Each row is a point on a tangle of strands that fork and nearly touch. The rows are in no order.
(in the rows, 128 means zero)
Two points are linked if the straight distance between their rows is under 119.
Rubif: [115 124 101 167 130 104 115 168 166 140  94 147 189 106 125 149 132 148
  96  96 171 159 133 124 100 110]
zug: [108 163  94 107 115 121 110 112 115 126 158  90 128  75 156 158 136 200
  99 135 174 178  73 108 142 153]
Nuzoz: [114  90 139 148 117 134 104 115 103 138 164 143 104 113 123 101 123  91
 188 173 120 104 101 141 127 167]
dig: [146 150 148  88 136 122  87  81 164  89 103 159 146 127 150 145 164 149
 166 148 102  71 154 108 172 149]
tem: [145  76 139 105 167 127 104 126 116 138 131 136 172 108  91 123 108  99
 157 133 164 154  90 135 117  93]
ker: [ 67 118 157  96  88 179 174 110  94 141 151  67 140 145 113 177 113 134
  80  98 143 158  72  94 144 117]
Rurez: [104 123 140 120 134 150 122 146  68  75 153 139 146 103 131 163 138 121
 126 129 128 138  86 163  90 147]
rugo: [161 160 147 192 122 167 143 117 128 113 110 135 198  91 191 201 124  82
 155 120 112 134 164 132  74 104]
Met: [110 116 135 120 135 159 134 144 104 129 159 123 106 144 121 140 144 158
 161 135 113 110  58 129 159 123]
pofi: [136 146 108 132 125 118  80 117  82 156 157 156 127 118 136 112 197 125
 157 108 108 203 111 143 108 148]
viz: [181 155 136 132 124 125 125  97 123 154  92 169 170 146  73 110 103  85
 171 195 130 164 144 162  72 136]
Luz: [160 143 143  79 140 141  81 116  91 110  95 207 126 145 125 133 171 118
 185 166  98 129 133 182 127 121]
Bef: [143 153  98 119 119  95 131 196 125 131  62 184  78 126 128 141 138 186
 125 134 108 143 108 170  96 103]
Gop: [ 99 148 136 165 101 120 139 109 121 143 137 105  90 168 167 130 160 126
 136 133 109  88 110 194 167 131]
zana: [127 100 134 111 148  95 136 190 150 109 132 131 161 138  92  88 123 138
 114  84 152 146 141 125 115  96]
nez: [157 105 103 129 129  86  97 114 122 188 141 177 109 131 114  95 184 127
 137 115  95 164 131 129 124 136]
vab: [116 114 143 141 144 153 176 128 119 142 119  88  75 151 163 106 142 137
  47  88 162  96 144 148 174  98]
Ruze: [120 128 148 181 131 153 191 154 118 135 114 129 149 127  96 158 135  92
 154 113 124 168 136 160  76 169]
fekos: [103 170 161  98 111 118 100 109 118 147 203  86 104 125 159 124 156 108
 149 111 125 168  97 115 158 111]
nume: [170  82 147 117 155 162 114  98 106 177 143 143 145 118 103 111 124  83
 168 146 150 155 114 120 127  91]
dele: [ 51 167 145 120  77 158 120 175 123 111 150 105 160  95 153 179  93 140
 102 112 109  98  91  83 133  86]
buvug: [100 121 152  90 133 172 131 186 116 136 171  89 138 157 108 116 104 151
  66 120 168 135  95 130 143  86]
nad: [ 99 121 107 187 111 152 125  96 152 103 174  97 137  79 174 133 130 164
 115 126 110  91  77  84 131 117]
telef: [128 133 110 140 124  97  71  85 170 160  78 186 158  87 171 141 166 140
 154 116  84 115 181 113 156 137]
dibur: [144 102  74 192 157 108 140 155 138 154 112 159 144 144  76 120  73  83
 157 151  92 118 121 123 111 140]
gura: [136  83 115 126 177  87 160 138 146 135  86 127  99  99 154 107 132 121
 128  90 142  96 210  83 150 150]
tulu: [ 61 103 145 103 146 132 143 178 131 111 128  73 139 135  94 139 111 162
 114  77 132  59 147 123 157 112]
nanil: [136 136 151 146 112 132 128 138 127 162 132 149 125 118 123 161 164  82
 213 118 129 176 139 151 128 147]
kaz: [ 92 116 124 150 130 145 108 125 137  74 158 120 179  74 163 158 119 155
 109 130 108 105 105  99 128 128]
fes: [153 140  84 133 127 141  82 119 136 134 152 140 154  82 156 160 157 203
 104 126 181 165  97  99 147 126]
nafir: [113 144 123 148 126  62 103 145 150 102 107 146 113  90 171 139 151 139
 125 108 121 103 130 152 138 161]
mudet: [113 161  82 121 108 150  98 211  93  99 116 114 119 108 118 153  91 150
 104 118 168 144 110 144  62 146]
zuvos: [141 145 115 112 113 102 108 185 128 103 143 156 130 139 133  84 152 139
 132 141 100 154 100 180 103 121]
Tovul: [161 110 144  95 124 116 135 137 151 117  87 165 144 151  93 105 126 134
 204 170 156 120 200 104 135 143]
San: [ 92 120 152  97 130 152 117 157 123 110 174  90 192 109 143 136 125 155
  90 109 165 160  99 106 157  90]
peb: [ 93 114 150 144 102 117 155 104 137 117 114  77 117 145 165 163 126 100
 133 123 134  81 116 174 158 128]
Kubif: [112 165 148  96 130 137  84  87  91 156 146 129 137 156 152  89 164 116
 144 151  99 123 114 189 145 119]
Sezer: [ 92  83 173  95 126 171 123 171 108 138 141 128 137 131  89 118  78  84
 185 115 134  83 123 109 121 134]
karuf: [122 135 146 140 107 130 154  71 134  97 148  63 124 123 147 174 114  94
  64  55 156 177 100  84 146  88]
luteg: [118 117 123 114 154 106 138  95 114 127 154  68  96 125 126 123 140 106
  87 114 145 129  78 134 138 141]
sim: [115 128  96 178 122  76 119 155 176  95 116 139 158  90 173 134 135 143
 134 107 123  99 164 102 117 144]
fonag: [156  95 116  90 146 135 172 116 127 115  97 146  71 160 101  53 109 122
 134 148 121 107 199  75 125 165]
kopa: [122  90 166  98 133 154 119 157 136 132 168 114 108 130  78 113  72  74
 176 107 146 112 139  69 119 157]
misa: [122 166 118 162  99 140 125 106 134  77 126 116 175 122 210 165 157 170
  96 144 101  99 122 166 138  84]
nunof: [149 157 117 123 143 135  53  75 182 102 102 170 161 104 170 143 166 157
 184 137  96  88 177 104 143 138]
mego: [153 160 119 171 117 113 110 147 113 147 104 180  83 127 146 152 171 101
 191 110  94 158 148 175 108 128]
vob: [159  83 135 121 168 101 189  92 167 190  80 141 139 111  84 148 140 110
 102  99 116 152 168 106 127 166]
Tib: [147 135  87 142 108 109 120  96 130 169 126  89  75 153 116  94 121 155
  30 140 132 139  70 156 120 121]
dupo: [159 183 124 187 124 107 149 140  97 163 109 144  89 125 149 174 159  92
 155 120 104 170 125 169  70 120]
zasog: [154  75  94 157 147 123 156 131 147 148 109 152 105 159  82  88  79  86
 201 144  92 100 142  92 116 181]
teni: [117 127 104 131 138 149 153 118 139 140 115  90  83 165 160 147 140 169
  63 113 165 110 125 131 167 108]
megob: [130 133 108 187 144 152 142 152 106 139 124 136 150 138  81 122  67  66
 180 156  89 139 118 130  95 147]
Rego: [108 106 104 138 149 159 108 175  84 136 186  97 126 125 101 109  66 117
 143 143 122 135  63  95 125  91]
Veziz: [154 134 158 100 154 163 177  59 158  68  99  88 131 148 133 125 118  82
  65 104 152 101 178 118 152 123]
sasog: [113 108 106 163 130 105 126 191 117 118  96 146 118 117 119 132 113 131
 146  98 142 121 141 174  95 142]
pel: [126  99 117 146 140 128  91  81  75 156 168 142 110 128 140  85 127 103
 126 172  97 110  96 138 146 143]
lidun: [169 183 136 148 123 138 162  87 148 177  96 158 151 168  68 105 121 112
 170 198 117 135 175 145 100 160]
pes: [183 129  99 137 119  81  99 127 137 144 141 179 134 171 108  72 105 107
 160 159  68 151 143 113 140 136]
Tezip: [111 107 123  80 155 102 160 127 139 112  74 142 107 144 130 144 148 160
 138 146  85  79 120 135 173 125]
zek: [113 137 119 158 102 141 136  66 176 114 171  67 142 108 170 167 122 155
  90 102 100 124  90  65 130 100]
kora: [115 126 153 197 138 161 133 156 132 120  97 139 200  76 148 184 101  89
 152 116 143 106 157 150  96 117]
fam: [102 102 138 108 157 119 128 156 139  96  80 147 134 123 137 148 135 145
 145 145 108  85 111 164 144 110]
Gur: [135 127 138  92 146 110 138  67 154 105 145 110 106 130 153 119 166 105
  99 116 120 117 121 107 160 134]
tuvu: [147 115 121 162 137 116 155 111 143 159  93 143  90 152  80 126  97  89
 220 164 148 114 156 104 110 174]
zet: [143  98 161 111 159 128 149 139 169 103 120 129  90  98 140 120 108 102
 146  85 143  95 188  54 160 141]
Vamol: [ 83 114 197  66 124 184 158 121 106 127 162  85 138 132 117 145 106 103
  80 105 134 137  91  50 145 103]
belo: [ 84 153 136 132 111  88 107 120 109  99 152  95 119 124 136 114 114 103
 127 144 105 114  74 186 107 150]
kisat: [108 148 157 110 100 116  85 143  91 130 187 111 145  87 154 134 149 135
 160 123 146 182 103 118 155 121]
ragin: [116 123  97 164 140 164 124 196  96 152 138 124 164 130  65 139  90 128
 156 127 164 180  91 139 102  89]
gud: [113 137 114 184 153 123 157 158 158 120  64 145 194 102 148 187 117 107
 134  96 110 106 172 140  92 117]
vuku: [124  93  98 115 166 116 127 136 105 166 103 125  84 136  99  76  92 140
  49 140 112  76  98 132 136  85]
lum: [120 151  85 101 119 105 136 136 151 152  98 110  91 149 112 105 136 184
  38 149 157 121  87 161 121 139]
zis: [ 98 155 105 111 138  87 102 163 171 116 104 110 146 122 142 141 110 167
  67 120 156  94 123 155 139  99]
Donel: [133 126 122 109 132  87 112 171 164 128 159 128 147 137 145  91 152 158
  91  95 172 158 149 121 138 107]
Mone: [170 122  86 129 115  95 101 102 127 161 156 188 105 159  96  61 159 129
 153 150  60 153 158 116 133 172]
geso: [ 82 163 105 135 102 152 123 202 112  94 143  89 103 160 103 131 111 157
 112 116 132 117 104 163  88 159]
toz: [137 102 135 117 135 134 127 137  99  73 132 168 178  94 124 151 138 110
 135 137 133 160 128 144  91 148]
kimal: [169  97 103  98 116 111 139  90 127 143 106 168  77 157 104  45 109 150
 119 189  88  97 188  95 122 164]
sono: [167 116 118 175 107 147 144 111  94 167  94 190 123 142 110 114 124  97
 171 171  64 133 156 176 100 140]
vovun: [137 133 180  90 115 133 136 103 142 121 194  91 119 143 137  97 147 103
 132 107 130 138 131  91 159 139]
git: [113  87 140 137 151 162 121 103 152  81 159 106 182  74 137 133 106 126
  85 113 137  85 125  65 135 115]
beki: [127 176 119 111 126 126 102 201  99  67 127 118 132 108 163 143 107 150
  92 133 170 132 115 178  90 122]
ropa: [141 163 151  55 138 101  89  62 158 138 100 150  83 152 139 108 176 150
 152 146 100  89 168 107 165 143]
salis: [131 134 115 171 125  75 130 170 121 159  55 148 135 104 116 134 107 115
 130 124 127 144 147 180  82 102]
nibu: [154 173 121 128 130  93  70 140 116  89 134 166 165  85 174 158 164 138
 146 106 119 181 133 138 105  93]
tunuz: [153 133  96 170 125 124 184  77 122 131 114  91  54 174 124  98 121 117
  59  97 116 159 120 137 141 105]
nafo: [154 109 133 108 150  94  83  83 125 178 140 158  75 107 119  95 162  92
 140 114 120 142 137 126 137 160]
miba: [117 129 136 142  97 141 107 139 111 117 168 155 201  68 151 155 140 135
 155 116 154 191 129 103 134 109]
lib: [123 127 126 125 113  47  96 105 156 152 100 158 113  96 157 113 164 150
 151 117  99 102 163 137 148 153]
Tofe: [123 118  95 112 108 104 136 163 137 150 101 134 100 143 127  79 135 210
  56 127 140 118 127 162 122 119]
Deda: [ 93 182 102  96  80 144 111 128 112 118 160  59 121 109 158 158 111 174
 115 138 177 188  79 135 137 168]
Reluz: [137 172  84 123 107 117 118 188 139 126  97 167  68 139 124 150 148 190
 128 143 138 156  79 155 115 147]
Zuzod: [ 74 122 124 114 170 117 121 145 105 115  99 109 112 112 119 156 120 138
 118 126 121  74  69 170 134  99]
lek: [128 141 123  94 105  74 124  58 138 150 109 115 110 169 139 117 177 159
  78 126  89 132 114 187 150  94]
rorek: [128 104 125 177 123 154 120 137  77 117 149 143 134 117 103 127  80  57
 202 160 104 119 105 152  87 161]
gipem: [116 138 128 137 112 174 119  90 159  89 129 131 189 142 182 126 162 153
 128 152  97  77 156 147 168 102]
Ger: [117 168  99 141  93 173 142 153 133 156 181  70  93 183 139 123 108 156
 115 156 155 145  64 130 141 125]
Nuno: [155 131 132 102 127 126  75  44 114 156 114 188 134 132 101 138 166 147
 161 172 170 111 164 123 125 167]
zike: [ 67 116 196 114  91 162 140 119 150 111 156  94 161 123 145 147  96 108
 103 113 126  71 159  86 150 155]
zutaz: [146 123 122 191 122 150 186 148  98 151  99 167 134 145 109 125 136  99
 157 150  95 134 161 194  79 155]
Fita: [124 167 125 101 131 106  69 104  86  99 152 155 154  91 149 134 175 125
 169 111 106 197 128 151 102 151]
dem: [ 76  96 146  83 177 157 169 170 126 110 127  80 109 137 125 110 114 135
 102  75 140  70 179  94 157 119]
Reb: [150 115 108 166 125  90 120 102 164 194  86 163 175  86 142 148 159 132
 129 108 101 151 185 122 137 133]
Vamu: [118 131 131 184 128 150 182 152 135 165 129 115 167 115 105 183 160 118
 139 117 154 183 127 141 117 141]
tev: [114 147  95 111 142 155  92 152 166 109 118  94 134 111 166 171 101 171
  75 142 171  99  78 122 151  94]
Zab: [130 100 100 150 122 109 134 152  95 144 101 170  96 138 115  85 106 153
 131 166  58  94 117 168 119 127]
Ledo: [ 87 134 100 173 113 153 102 195 127  77 131 140 181  93 138 172  96 148
  84  79 152 116 149 118  69 127]
pas: [ 79 151 150 114  86 177 128 190 123 108 157 139 172  86 153 177 119 186
 134 120 124 160  85  67 143  99]
Ruku: [150  99 113 116 105  85 111 119 133 179 131 154  95 114 122 104 143 193
  52 123 102 127 129 146 130 118]
Lik: [188 152 149  95 162 133 119  60 133 108 146 133  56 158 103  81 105  94
 155 165 120  97 118  92 139 129]
Sufo: [170 100 132 106 144 107 157  80 185 150  66 148 151 123 104 156 132 116
 143 128 139 122 190  85 131 161]
nemi: [122 119 108 136 132 150 117 192  75 124 178 128 146 120  88 113  81 145
 166 132 137 185  78 114 104  99]
bes: [148 118 188 110  82 173 168  86 140 111 140  84 103 171 139 140 135  66
 116  89 125 170 145 119 158  91]
Puf: [163 103 141  85 115 100 104  85 131 169  93 177 113 138 105  65 133 142
 141 163 107  95 185 123 128 148]
gotig: [162  86 133  89 156 126 160 119 138 109  99 144  99 158  85  96 107 131
 171 159 170 105 197  77 132 153]
Zira: [129 106 148  74 158 137 110  79 116  98 155 105 134 153  82  88  95 105
 125 166 132  99  85 130 115 153]
Miseg: [152 136 110 136 135  98 154  80 119 164 131  80  73 145 140 102 140 117
  50 115 129 150  96 149 139 110]
nos: [103 123 138  95 160 108 201 124 153 111  98  52  55 162 129  96 115 105
 125  85  94 107 153 109 151 111]
kuno: [155 136 149 146 108 154 146 112 150 119 104 169 192 130  99 175 145 107
 189 143 167 147 165 114 115 188]
pofe: [175 118 145  86 165 163 130  61 131 111 156 117 103 145  91  69  85  81
 105 170 125 106  94 103 125 128]
gir: [132 152  91 143 127 152 149 161 139 149 166  84  39 178 122 114 110 165
 102 136 130 146  77  96 148 125]
melo: [126 127 132  98 116  98 123  91 130 144 123 147 116 122 139 138 190 185
  51 138  86 119  99 158 155 115]
Keba: [147 111 122  76 162  82 161 133 142 131  98 127  89 158 114  82 157 155
 120 134  78 112 142 126 166 114]
pegut: [143 150 201  99 115 186 177  74 163  72 142  92 104 158 128 125 116  78
  96  94 150 139 177  90 159 125]
Vulom: [162 119 130  94 127 109  86  44 121 162 101 170  94 132 124  97 146 145
 123 168 164  89 206 108 131 159]
pegu: [139 140  57 176 144 126 136 190 122 167 124 128 136 148  71 133  88 132
 134 141 135 184  84 139  90 112]
Vivit: [144 140 156  96 139 134  69 113 101 130 129 163 130 141 139  87 176 116
 174 161 120 102 137 180 146  95]
vadus: [143 138 138 194 137 108 165 120 146 223 128 124 117 133 113 116 133  77
 163 119 133 150 144 143 130 145]
Povi: [ 93  77 163 135 130 172 154 166 122 135 102 141 173 122 100 159 111  90
 179 118 144  93 159 112 132 140]
tufas: [133 147 109 153 133  85 139 176 145 178  58 151 155 126 112 150 103 143
  80 115 153 152 130 159  87 104]
ronu: [143 150 116 172 144 108 171 121 192 121  52 123 191 109 135 171 131 103
 161 127  95 126 189 125 112 153]
niraf: [ 67 121 177 130 100 135 138 129 130 103 148  78 138 130 141 162 103 104
 121 113 130  67 123 154 147 159]
bezat: [125 181  76 160  83 136 122 140 113 138 150  96  86 177 138 104 143 175
 119 166 128 143  80 173 133 133]
begor: [177 116 114 129 112  97 120 115 127 135 123 167 160 154  89  69 104  92
 173 166 112 146 140 137  99 145]
ginan: [186 136 130 135 164 115  98  76 129 190 124 149  76 136 113  90 135  66
 177 119 129 143 145  98 135 132]
rato: [ 87 124 114 128 136 149  89 185 117  93 130 116 197  94 105 177 101 139
 118  80 154 120 122 118  86 108]
Diput: [151  95 133 135 143 116 122  87 184 118 111 148 170  92 123 158 104 107
 169 113 151 106 163  64 131 146]
dop: [182 103 108 192 152 109 131 105 121 217 137 137 113 131 111 101 102  59
 160 133 118 145 138 103 137 125]
Mem: [137 102 142 126 122 141 108  86 116 120 133 164 117  93 110 150 142  90
 185 154 164 111 115 114 132 195]
tife: [117 117 142 104 166 128 172  93 151 109 107  60  63 167 110  98  89  71
  97  94 119  97 147 124 128 138]
Pezo: [163 182 108 124 124  83 103 148 123 116  80 178 147 108 162 169 157 138
 132 115 102 164 144 158  85  95]
sune: [123 114 148  98 116 122 151 145 150  95 107 149 142 156 128  97 158 156
 182 151 125 107 176 131 144 171]
fekar: [107 138 144 158 119 169 145 182  84 127 121 112 174  86 124 207  95 111
 145 106 154 201 108 128  71 122]
tav: [147  96 118 134 155 107 120 134 125 113 164 117 110 160  89  38  71  83
 120 141 115 102 136 105 124 142]
Forov: [156 136  92 132 129 101  79 148 144 156 154 148 138  91 160 113 173 176
  89 105 198 177 142 116 144 127]
fisat: [129 135 141 103 127 101 123 146 137  92 139 145 125 152 120 101 173 148
 171 132 103 145 123 148 139 139]
zikiz: [132 138 132 185 113 149 138 144 147 130 136 152 192  82 148 188 161 130
 157 120 145 182 151 120 132 114]
gez: [159 210 150 156 143 109 157 130  98 151 124 116 130 103 172 196 157 105
 124 124 115 187 143 167  79 136]
duni: [130  81  66 144 176 110 149 172 129 148 117 149 109 170  87  73 105 150
 125 114  96 126 134 100 127 114]
mizuz: [112 129 163 107 118 138  97 158 155 104 157 116 182 128 157 130 133 149
 130 120 148 121 140 118 177  58]
Gev: [120 149 123  81 115 110  79  52 120 166 134 114 124 170 143 102 185 112
 110 146  84 135 108 183 159  98]
lim: [165 182 157 157 146 132 157 103  99 134 127 131 186  86 170 207 151  87
 138 134 101 158 146 139  82 135]
duse: [105 149 126 141  91 137 122 179  95  88 161 141 108  75 167 200 131 147
 158 109 146 184  89 105 105 156]
pozem: [108 137 113 129 130  98 103 137 103 135 171  98 106 125 133 100 118 129
 105 146 147 142  71 147 112 121]
zage: [155 143 150 131 121 165 133 123 146 167  92 166 156 159 111 156 173 109
 211 144 138 159 185 144 127 167]
Rozod: [177  62 153 108 173 162 148 106 108 148 118 159  98 142 115  67 119  92
 121 145 156  77 152 131 141 126]
zufas: [139  82  98 107 166 105 173 151 129 139 107 148  79 150  93  60 137 166
  91 129  82 128 139  95 139 107]
Buvi: [100 119 104 117 142 186 123 156  73 141 184  75 127 159  91 108  76 146
  86 136 149 145  65 107 119 104]
merak: [132 131 132  99 164 101 192 130 148 121 128  88  47 184 121  93 138 140
 132 106  71 117 125 105 176 117]
Mon: [144 124 147 110 128 143 135  44 169  70 129 101 173 144 154 133 119 113
  80 148 147  70 181  92 149 128]
libi: [ 97 114 154 127 167 152 170 151 122 109 125  72  69 133 136  93  99 118
  68  67 164  81 168 129 163 108]
farat: [112 175 111 146  90 150 108 143  80 115 169 112  85 163 174 105 168 161
 134 155 121 150 100 188 123 141]
gimo: [158  83 134 119 148 128 118  95 145 124 145 156 183 108 147 125 181 137
  76 122 137 113 153 132 166 137]
dez: [158 142 150 121 120 159 135 120 123  80 126 165 198 110 117 163 125  94
 165 152 143 162 155 131  86 154]
lofuf: [106 111  92 123 131 115 141 135 104 159 113 125  96 162 112  80  97 162
  82 166  71  84  99 169 130  73]
ratad: [193  84 150 101 148 172 127  85 111 153 143 163 122 141  93  78 124  98
 145 144 181 124 147 112 130 129]
Vav: [125 153 128 146  82 168 121 215 109 122 145 144  86 113 131 162 134 155
 170 127 157 187  99 118 100 144]
sogu: [150  95 115 139 130 121 126  75  99 155 153 145  77 128 125  69 118 110
  76 152  80 105 127 121 141 141]
dasod: [113 159 117 156 109 120 140 154  99 123 148 143  79 140 173 113 178 152
 154 148 106 107 130 205 130 143]
kofa: [131 105 183  98 147 133 136 144 151 121 162 113  92 130 105 105 112  94
 134  95 142 119 144  70 149 135]
kobav: [103 129 115 151 140 159 124 196  90 146 113 128 186 115  86 186 100 118
 135  89 167 162 126 154  75 107]
bodo: [117  81 143 151 142 120 152 174 136 138 116 146 140 114 130 143 130 119
 173 102 152 110 167 136 145 126]
suzu: [131 128 128 131  91 132 165 127 154 145 131  76  75 200 149 158 136 139
 109 100 157 155 106 118 161  92]
votu: [125  82 106 134 158 110 156 191 137 144 126 139 146 175  86  65 110 136
 145 108 137 130 151 122 131  93]
fotek: [140 137 142 166 116 148 166  71 180  83 136  74 122 115 161 157 111  87
  68  70 140 145 142  83 149  91]
dif: [136 172  75 136 105 135  91 175 132 135 145 130  76 110 127 135 133 163
 157 143 164 177  84 143 113 152]
suma: [108 141 135 127  98 118 137  74 143 107 178  55 144 114 158 188 120 127
  87 104 144 161  75  83 143 120]
padu: [ 61 153 121 107 111 159 132 187 118 110 147  74 134 155 101 154 100 161
 107  77 140  78 108 149 122 128]
bese: [118 123 122 135 154 121 147 107 132 115 149  74  84 157  99  62  77  86
  87 109 100  95 124 113 133 147]
kigu: [ 70 132 128  97 110 181 139 135  79 136 175  48 133 135 100 148  90 158
  90 115 153 166  49 105 119 139]
Nif: [103 127 141 120 131 133 130 131  67  89 154 116 105 105 137 172 150 152
 153 150 113 143  52 162 126 139]
Lusan: [151 107 158 101 147 110 134  92 152 120 128 140 137 125 162 103 172 140
  90 114 126 103 176 122 171 164]
nodek: [139  86 101 155  96 118 148 116 118 187  81 178 106 124 102  79 109 134
 153 174  52 113 170 157 122 141]
tez: [140 132 143 142 115 174  94  68 164  81 144 134 189 109 166 114 124 145
 150 169 116  56 133 111 127 123]
vof: [136  56  96 144 161 110 122 116  96 164 109 166  91 123  98  75  73 118
  70 154  84  87 133 106 128 117]
riz: [167 162 105 125  96  84 113 156 105 126  80 194  92 112 138 159 150 161
 125 125  96 174 120 177  70 100]
pap: [157 189 151 150 100 131 140  91 133 159  61 165 129 167 104 140 147 124
 198 173 147 134 199 152 105 164]
ramir: [ 57 167 167 100  83 135 114 184 101  94 158  92 133 118 142 153  87 131
 118 119 133 141  79 117 119 106]
kan: [102 165 122 140 103 118 117  94 124 102 137 100 158 131 171 171 165 159
  92 135 127 141 111 161 150 105]
Saso: [136  79 122 120 144 112 131 122 124 115 114 169 175  92 116 126 161 135
 103 123 139 134 125 135 127 147]
mivo: [137 112 160 123 111 161 194 109 131 122 147  74  78 182 125 148 122 108
  95  82 135 152 111 111 161  79]
Lel: [ 81 118 120 141 153 138 136 170 104 145 135  98  86 143 127 140 104 147
 139 140 115  75  74 144 152 100]
gili: [133 103 153  69 155 111  98 136 127  99 140 131 161 122 109 103 108  99
 144 162 149 117  96 139 129 115]
vokik: [140 112 117 177 141  92 167 110 166 205  76 151 164 104 103 157 166 140
  89 108 128 150 147 127 134 144]
lupoz: [101 180 137 123  94 103 106 106  97  91 139  95 148 125 176 139 143 118
 115 136 126 137  92 208 120 123]
Zaz: [125 178 107 125 108  99  87 175 129  79 101 143 141 108 183 149 127 171
  81 145 143 114 118 163 122 100]
Soniz: [ 95 151 155 119 112 136 124 202 140 103 142 125 141 141 161 141 150 183
 130 123 150 126 125 147 166  83]
lavav: [135 156 155 114 111 154 116  31 170  95 147 100 173 135 161 143 132 136
 132 170 142  68 152  90 147 139]
Bagaz: [138 128 140  91 126 128  94  55 104 118 139 165 116 125 121 139 167 124
 165 167 145 116 112 130 115 191]
zun: [171 156 145  80 153 105  94  75 141 129 119 158  63 167 104 108 136 137
 179 152 148 103 145  84 151 129]
mulas: [123 135  91 197 109 130 115 170 167  87 131 145 194  86 139 140 111 151
 107 107 149 131 155 118  87 128]
Ferok: [ 98 137 129 139  89 162 130 188 125  90 142 153 150  73 127 208 126 168
 142 100 112 167  98  75 116 129]
luso: [ 43 165 147 124  55 135 118 158 103 128 163  51 143 139 130 155  95 118
  98 126 144 148  92 144  99 118]
totev: [154  91 148 121 172 129 116 106 165 108 151 138 171  81 138 142 105  84
 114 101 158 123 147  81 133 137]
Moto: [125  93 114  81 149  89 146 168 154 133  75 131 121 118 161 105 145 147
 139 111 146 114 199  87 165 106]
bod: [115 105 186 105 113 178 116 101 162  95 162 106 184 107 131 144  79 116
 125 138 157  72 157  47 138 132]

Follow the links from the first point to the second, and from the first to the third. Name the last point that the two ways share.
rato; bod; dez | mulas
megob; fisat; Sezer | Nuzoz
Donel; dupo; bese | Keba
melo; ginan; tife | toz
Miseg; kigu; Deda | Gur
gud; nez; votu | zage
sasog; Rego; ratad | mulas
merak; lupoz; lim | toz
mivo; zikiz; Rurez | Gur

A fork is a point with three links, a tip a point with one. Leave the first point through the second and follow the links. Name the first fork or tip that comes.
Nuno; Vulom | zuvos
lupoz; kan | tev
zufas; duni | Deda
miba; zikiz | Nuzoz
Bef; Reluz | luso
farat; dasod | git
dif; Reluz | nez
zun; Lik | Rozod
Deda; zug | Keba
Rozod; ratad | telef

A fork is a point with three links. Follow the links from the first point to the second and name the forks in between, in order.
Vivit; lim | Miseg > luteg > Gur > toz > zage
bezat; rato | git > telef > mulas
Ruze; kora | vovun > Gur > toz > zage
nodek; rato | vovun > kofa > mulas
zage; merak | toz > Keba
tem; San | telef > mulas > kobav > ragin > Buvi
